A landscape with many valleys, sampled at points; each row gives a point and its height.
A ball rolls from a point to the lowest of its 2 nearest points, and stops where none of them is lower. Distance is the straight distance between rows; heights are no part of it.
vam: [129 134 147 129 119 109 189 116 119 133 132 155 133 103 174 128 159 186
 116 132 116]  (h 3.22)
Pamov: [146 122 132 118 110 125 112 167 137 118 127 115 136 135 118 108  71 132
 143 133 161]  (h 5.97)
novo: [192  75 150 117 125 146 131 173 141 133 136 107 162 147 123  83  94 143
 130  89 123]  (h 2.77)
narop: [144 122 154 154 118 108 213 130 162  91 126 141 154 117  92 120 153 114
  91 113 112]  (h 3.20)
tebo: [131  77 117  87 134 126  96 172 143  79 109  95 123 120 123 126  25 140
 168  85 114]  (h 4.13)
mugut: [176  74 162 109 138 131 121 185 156 106 130 101 141 149 100 105  69 115
 120  88 131]  (h 3.17)
nibol: [ 62 155  78 106  94 110 134 148 130 106 113 104 105  90 130 210  81 124
 145 110 166]  (h 8.05)
nofad: [102 140 135 123 169 119  52  87  97 197 122 140  71 161 130 139 196 106
 101 190 143]  (h 7.16)
zuze: [167 134 110 145 116 157 148 108  94 160 166 122 158 141 100 119 244 115
 132 132 125]  (h 4.32)
Rada: [169 123 108 130 129 164  82 135  80 174 156 133 143 177 126 100 201 138
 145 131 119]  (h 4.22)
ledo: [119 138 157 143 125 129 206  92 129 117 106 161 139  86 153 122 192 175
 130 144 114]  (h 2.13)
Zufom: [143 112 118 139 143 175  17 113  73 198 123 112 112 193 117 111 188 122
 147 177 131]  (h 8.39)
lur: [200  94 109 138 116 161 115 138 134 144 156 105 171 159  87  98 144 113
 125  96 112]  (h 3.90)
memi: [155  99 141  90 113 112 137 172 128 118 114 103 136 129 133  86  62 156
 151  89 109]  (h 2.87)
Sov: [180 127 128 125 125 152 120 121  95 187 133 141 134 144 137 108 194 160
 140 137 129]  (h 3.23)
ger: [171  80 171 100 117  89 169 166 169 118 137 111 118 109 108 111  68 149
 117  80 110]  (h 5.04)
poga: [203  67 175  89 124 111 153 168 155 132 124  81 138 118 104  77  72 140
 124  75  95]  (h 5.32)
deket: [135 141 109 116 131  87 162 133 146 108 117 121 136 121 104 125  86 109
 113  99 119]  (h 4.16)
Tif: [138 126 156 121 107 103 211 130 152 111 123 143 132  78 143 127 120 152
 119 113 123]  (h 3.95)
bes: [125  96 123 120 131 138  80 166 149  94 144 110 135 161 125 105  52 105
 131 113 119]  (h 3.37)
Zal: [164  92 121 103 141 142  93 156 125 107 105 100 152 136 126  74  65 150
 157 111 109]  (h 3.45)
vora: [ 48 154 126 155 130 119 182  97 161  70 115 159 120  91 139 194 155 137
 125 136 123]  (h 5.13)
Fivu: [124 120 151 130 112 101 206 141 189  97 113 139 135 109  77 142 116 108
  91 102  92]  (h 3.92)
reret: [101 101 143  81 101  84 210 157 182  88 134 121 110  65 105 177  80 140
 115  77 100]  (h 7.00)
Tidam: [180 143 122 135 114 129 180 116 140 137 119 140 148 102 125 111 129 145
 127 116 108]  (h 6.66)
gam: [144 103 111 151 149 191  25 120  75 172 152  91 142 190 112  96 180 113
 151 146 144]  (h 8.51)
Birog: [204  72 148 134 143 182  91 164 121 123 134 109 161 155 134  73 111 126
 153  95 126]  (h 3.15)
Tutav: [124 113 140  85  97  96 161 183 141 110 120 113 116 106 127 138  47 138
 140  79 127]  (h 4.79)
sul: [ 11 174 107 144 120 116 132  84 138 110 119 143  89  92 141 214 148 115
 115 159 136]  (h 2.20)
Sif: [143 155 128 159 126 125 161  98 110 147 104 158 141 127 126 131 205 148
 119 157 133]  (h 7.23)
zaz: [ 61 151 109 131 120  96 180 133 168  72 126 134 115 103 108 192  96 110
 103  99 126]  (h 6.21)
Kuv: [139 101 130  97 128 133  89 155 110  95 124 122 129 133 179 120  63 139
 162 124 137]  (h 4.23)
Banak: [ 47 181  95 127 128 104 141 100 124 118  96 135 122 110 132 184 113 112
 115 140 157]  (h 7.20)
pegof: [ 68 169 120 126 122 118 132  98 136 129 113 171  91 105 147 170 143 128
 125 176 132]  (h 6.65)
vumu: [115 144 127 132 113 113 110 162 140 106 127 115 127 136 107 133  65  86
 125 116 149]  (h 5.72)
lago: [138 154 134 157 121 141 159 118 132 123 153 145 154 131 106 109 174  90
 100 135 128]  (h 2.47)
fefog: [ 87 138 112  93  90  88 171 150 149  96 141 136 117  86 140 176  97 155
 134 100 124]  (h 6.99)
goded: [ 94 155 116 130 100 105 141 146 125 108 119 141 109 112 154 183 101 145
 136 131 159]  (h 5.84)
mil: [118 137 140 129 117 110 173 147 144 108 152 160 131 132 129 123 130 137
 106 119 120]  (h 7.53)
keko: [161 113 166 122 101 108 213 148 161 121 128 126 151 117 101 101 130 146
  88  99 100]  (h 2.36)
gisi: [140 148  96 145 148 166  62 103  85 163 148 108 153 172 114  92 165  80
 126 133 125]  (h 4.98)
Selo: [ 96 133 147 102  88  99 232 138 163 105 100 111 111  37 137 175 101 164
 137  77 118]  (h 8.02)
luma: [ 62 169 104 122 132 120  82  91 128 153 123 148  79 128 153 181 126 122
 118 186 134]  (h 6.08)
sapi: [123 161 115 164 154 139  89  65  91 197 123 129 109 150 100 126 224 100
 118 178 150]  (h 8.23)
fuga: [114 150 108 157 161 163  31 103  91 170 138 118 111 180 133 110 138  80
 124 150 130]  (h 5.43)
doda: [ 84 158 130 163 160 112  94  57  95 191 109 145  88 150  97 135 232 105
 103 198 123]  (h 8.47)
zib: [122 109 115 124 171 157  27 120  89 133 119 120 122 173 164 109 121 133
 144 159 133]  (h 5.56)
dut: [162  99 146  94 130 153  94 149 108 133 122 123 131 129 192  97  93 166
 157 118 130]  (h 3.89)
Doz: [180 132 122 163 118 122 169 106 120 136 128 148 150 118 125 122 186 145
 122 126 121]  (h 6.93)
gek: [116 157 105 143 158 143  60 103 117 145 142 128 117 148 143 111 103  83
 124 146 142]  (h 5.74)
Tole: [142 106 110 167 147 184  47 135  97 127 163  80 163 188  83  73 130  83
 136 109 126]  (h 3.10)
popok: [150  79 143 134 135 156  65 173 131  92 134  98 152 175  90  81  74  89
 125 107 108]  (h 3.06)
Lag: [193 100 167 110 108 124 199 149 152 145 138 114 146 110 121  84 118 154
 111  80 116]  (h 1.39)
Petod: [146 121 157 152 104 118 220 104 149 101 113 152 151  77 145 125 167 147
 118 123 101]  (h 3.19)
lod: [ 93 145  99 113 138 138  84 146 143 115 143 139 112 132 143 148  64 116
 144 117 137]  (h 6.32)
kig: [132 161 103 137 145 135 116 122 130 135 136 162 113 140 147 136 125 117
 119 139 116]  (h 6.81)
kada: [161  99 128 146 146 158  80 149 130 116 161  92 158 179  83  76 116  66
 115  90 112]  (h 2.69)
naba: [153 142 117 154 126 140 121 113 102 149 162 128 152 145 117 115 190 109
 115 137 139]  (h 3.42)
bazap: [108 141 122 116 104 107 136 171 136 107 122 126 113 118 128 161  69 126
 139 102 154]  (h 5.35)
bame: [157 125 134 137 122 135 151 145 145 120 172 130 152 146 103  98 146 102
 101 111 128]  (h 1.47)
Zofo: [ 87 158 135 124 129 129 171 102 147 121 122 171 101  81 164 158 161 153
 133 168 135]  (h 7.05)
kup: [128 106 161 103 109 101 239 127 176 125 116 106 114  55 140 147  85 182
 129  72 113]  (h 8.32)
poko: [ 79 161 134 182 136 136 141  83 137 121 140 156 127 127 121 148 180 107
  89 168 146]  (h 6.84)
dubo: [163 117 139 107 139 107 167 144 156 114 135 116 145 117  91  93 100 118
 115  94 121]  (h 3.39)
nubap: [ 44 159 100 146 116 119 163 104 149  92 116 148  99  79 141 225 123 131
 126 137 139]  (h 4.15)
Bakup: [217  71 157 113 121 151 159 148 128 154 149  94 158 124 124  75 121 153
 126  75 101]  (h 2.26)
tak: [181  95 136 111 137 178  80 151 103 133 123 121 145 146 164  90 114 132
 154 126 146]  (h 3.53)
sube: [ 97 129 107 125 158 149  50 145 108 117 131 107 133 170 154 105  91 123
 148 153 150]  (h 5.34)
Gafu: [109 157 128 181 153 130 150  62 118 144 106 155 131 118 117 140 224 135
 124 183 120]  (h 7.55)
Mutoz: [167 130 132 132 120 125 133 149 106 143 126 127 158 153 124 100 130 144
 133 120 140]  (h 0.55)
Mer: [163 129  99 127 149 154  92 124 108 141 138 111 158 161 110  82 133 105
 142 123 127]  (h 4.43)
rusog: [211  60 125 145 125 171 100 165 107 134 152  84 165 163  96  88 135 126
 149  85 112]  (h 3.50)
Mub: [161  56 146  88 143 141  96 173 149  87 104  88 136 136 119  82  32 153
 162  96 101]  (h 3.79)
gava: [188 120 134 135 118 163 141 143  91 165 140 124 153 151 132  91 171 141
 144 107 141]  (h 2.09)
Nup: [191 103 143 111 138 118 179 139 142 139 145 114 164 129  93  82 141 118
 110  80 106]  (h 2.52)
zub: [145 144 120 120 125 129 119 107 108 165 137 151 124 145 155 121 176 165
 122 164 133]  (h 4.14)
peda: [166 126 137 115 108 103 152 153 117 131 119 125 139 125 150  96  94 166
 141 105 124]  (h 2.05)
kisus: [173 119 107 127 142 130 102 139 127 118 117 116 156 153 108  84  90 113
 139 103 107]  (h 3.93)
povot: [ 99 146 138 120  96  96 195 122 146 110 125 150 105  69 177 162 128 185
 144 125 112]  (h 7.54)
fude: [124 119 127  85 118 125 123 158 136 115 136 136 125 123 172 131  74 161
 142 107 128]  (h 4.58)
Pezi: [146 145 126 138 114 100 160 118 141 119 126 142 124  88 130 139 111 126
 132 141 151]  (h 6.28)
kifo: [130 133 134 107 150 122  70 104  86 183 124 144  97 152 147 123 183 129
 117 187 157]  (h 7.48)
Lateb: [ 66 156 126 123 162 113  83  76 119 178 114 153  70 136 144 163 172 117
  96 193 131]  (h 6.67)
fatel: [141 115 154  99  96  85 193 163 153 119 130 126 123  93 127 124  82 151
 125  82 110]  (h 4.62)
Pugi: [133 134 110 117 133 124  90 134 108 140 120 128 123 146 154 124  98 153
 142 151 154]  (h 5.14)
rukoz: [138 148 127 106 119 118 130 128 128 139 133 141 128 126 163 119 125 164
 133 151 143]  (h 4.75)
sede: [108 156 132 147 125 126 170 112 154 118 147 168 125 116 137 139 158 147
 115 145 122]  (h 7.34)
mor: [ 93 128 128 112 122  82 194 142 172  83 142 139 114 101 114 156  96 132
 113  95 110]  (h 6.61)
bezef: [ 74 127 128  93  90  92 212 136 168  76 116 116 113  43 105 198 107 133
 136  86 121]  (h 7.52)
Faza: [ 86 162  99 128 148 133  65 114 130 145 131 130  93 137 143 144  79 107
 146 152 147]  (h 6.03)
rosil: [ 96 145 112 125 126 128  76 114 115 160 129 152 103 152 164 163 141 128
 106 177 138]  (h 5.55)
viv: [127  87 149  69 119 103 141 185 158 101 102  92 115 123  90 142  30 125
 137  70 116]  (h 4.17)
logil: [ 38 164 143 173 148 131 154  73 139 102  97 162 124 115 134 169 184 117
 107 177 137]  (h 7.13)
laman: [166 131 121 111 164 148  68 110  78 182 118 131 118 157 144 108 174 127
 146 157 145]  (h 7.76)
Dozik: [110 116 151 136  92 101 224 122 170  81 127 143 133  65 134 163 122 156
 117 112 100]  (h 4.54)
tese: [152 144 112 144 156 156  63  94  94 190 144 128 118 153 118 120 199  99
 145 165 146]  (h 7.99)
sud: [110 179 124 180 117 129 124 108 133 128 135 132 125 131 108 135 127  82
 102 154 155]  (h 6.26)
gan: [175  97  98 139 127 180  64 125  71 168 157  84 170 169 103  99 181 111
 170 126 138]  (h 8.63)
Nibi: [161 124 109 137 113 172  94 123  75 187 176 116 143 161 113 123 238 111
 144 133 133]  (h 4.99)
nobod: [105 175 132 175 134 148 110  92 114 159 142 136 128 154 114 132 177  93
  95 171 160]  (h 6.56)
Liv: [152  95 108 132 161 170  56 133  88 130 126  99 171 182 116  63 128 128
 166 126 127]  (h 4.86)
Suri: [137 125 116 141 147 172  44  97  66 217 140 109 109 176 108 130 227  90
 135 166 134]  (h 8.21)
pud: [133 142  98 125 136 149  96 144 147 123 137 142 124 149 137 121  88 105
 126 119 113]  (h 6.55)
fefo: [132 151 124 154 117 102 130 131 133 111 138 132 125 127 120 136  95  99
 115 144 150]  (h 5.99)
Vini: [112 149 120  99 108 102 149 116 131 135 128 155  95  82 183 160 122 182
 144 150 121]  (h 7.79)
sulu: [110 136 145 142 154 107 110  75 109 179 108 161  82 118 121 149 240 134
 111 209 134]  (h 8.73)
nin: [ 65 165  94 126 127 112 114 119 124 115 111 107 116 124 134 186  73 109
 130 124 163]  (h 7.66)
lobam: [128  99 118 121 161 155  46 139 104  99 118 104 153 169 134  75  85 118
 160 139 125]  (h 5.12)
nupiv: [103 156 116 116 118 111 103 127 103 134 111 136 104 128 165 171  99 136
 135 158 168]  (h 5.62)
daz: [119 129 136  95  87 105 175 141 138 109 146 133 113  81 180 150  86 167
 133 110 123]  (h 7.28)
Nitep: [ 74 155 151 163 134 123 149  68 117 124  75 164 122 112 132 162 216 136
 117 192 125]  (h 7.44)
Sedet: [149  52 161 125 145 163  70 185 127  67 102  96 155 151 114  75  62 107
 158  99  98]  (h 3.36)
poma: [ 67 165 118 164 127 116 170 103 165  87 126 149 125 102 123 172 116 102
 101 128 129]  (h 5.73)
peleb: [109 154 122 134 143 110 112  98 121 151 127 168 102 145 163 155 182 150
 117 176 123]  (h 4.90)
kepok: [ 64 138 134 128 112 105 212 110 171  66 107 150 128  55 147 178 137 147
 136 118 109]  (h 5.25)
fome: [ 80 179 108 151 133 110 115  96 118 139 112 132 116 128 133 156 125 107
 109 157 166]  (h 6.64)
baret: [155 123 120 158 145 137 111 138 153 120 163 113 146 161  87  98 110  81
 101 109 128]  (h 2.22)
Pinu: [154  61 178  95 143 102 120 194 156  96 120  92 115 141  87 115  41 117
 133  72 102]  (h 3.58)
Gegib: [ 53 148 151 147 147 116 157  72 134 114  65 170  88  90 153 193 202 147
 136 194 138]  (h 7.77)

Where does a ball stop that starts at each point below?
doda: Mutoz
gam: Mutoz
Zofo: Mutoz
Selo: sul
povot: sul

Call two points neighbours if one is among the 2 nearest of the other. Go from one point of each pair to the other, from neighbour to neighbour, staying as low as possible. Name the highest point that can't be avoided.
bazap and Mutoz: goded
fatel and Lag: Tutav
Mutoz and Lag: viv
sul and ledo: kepok
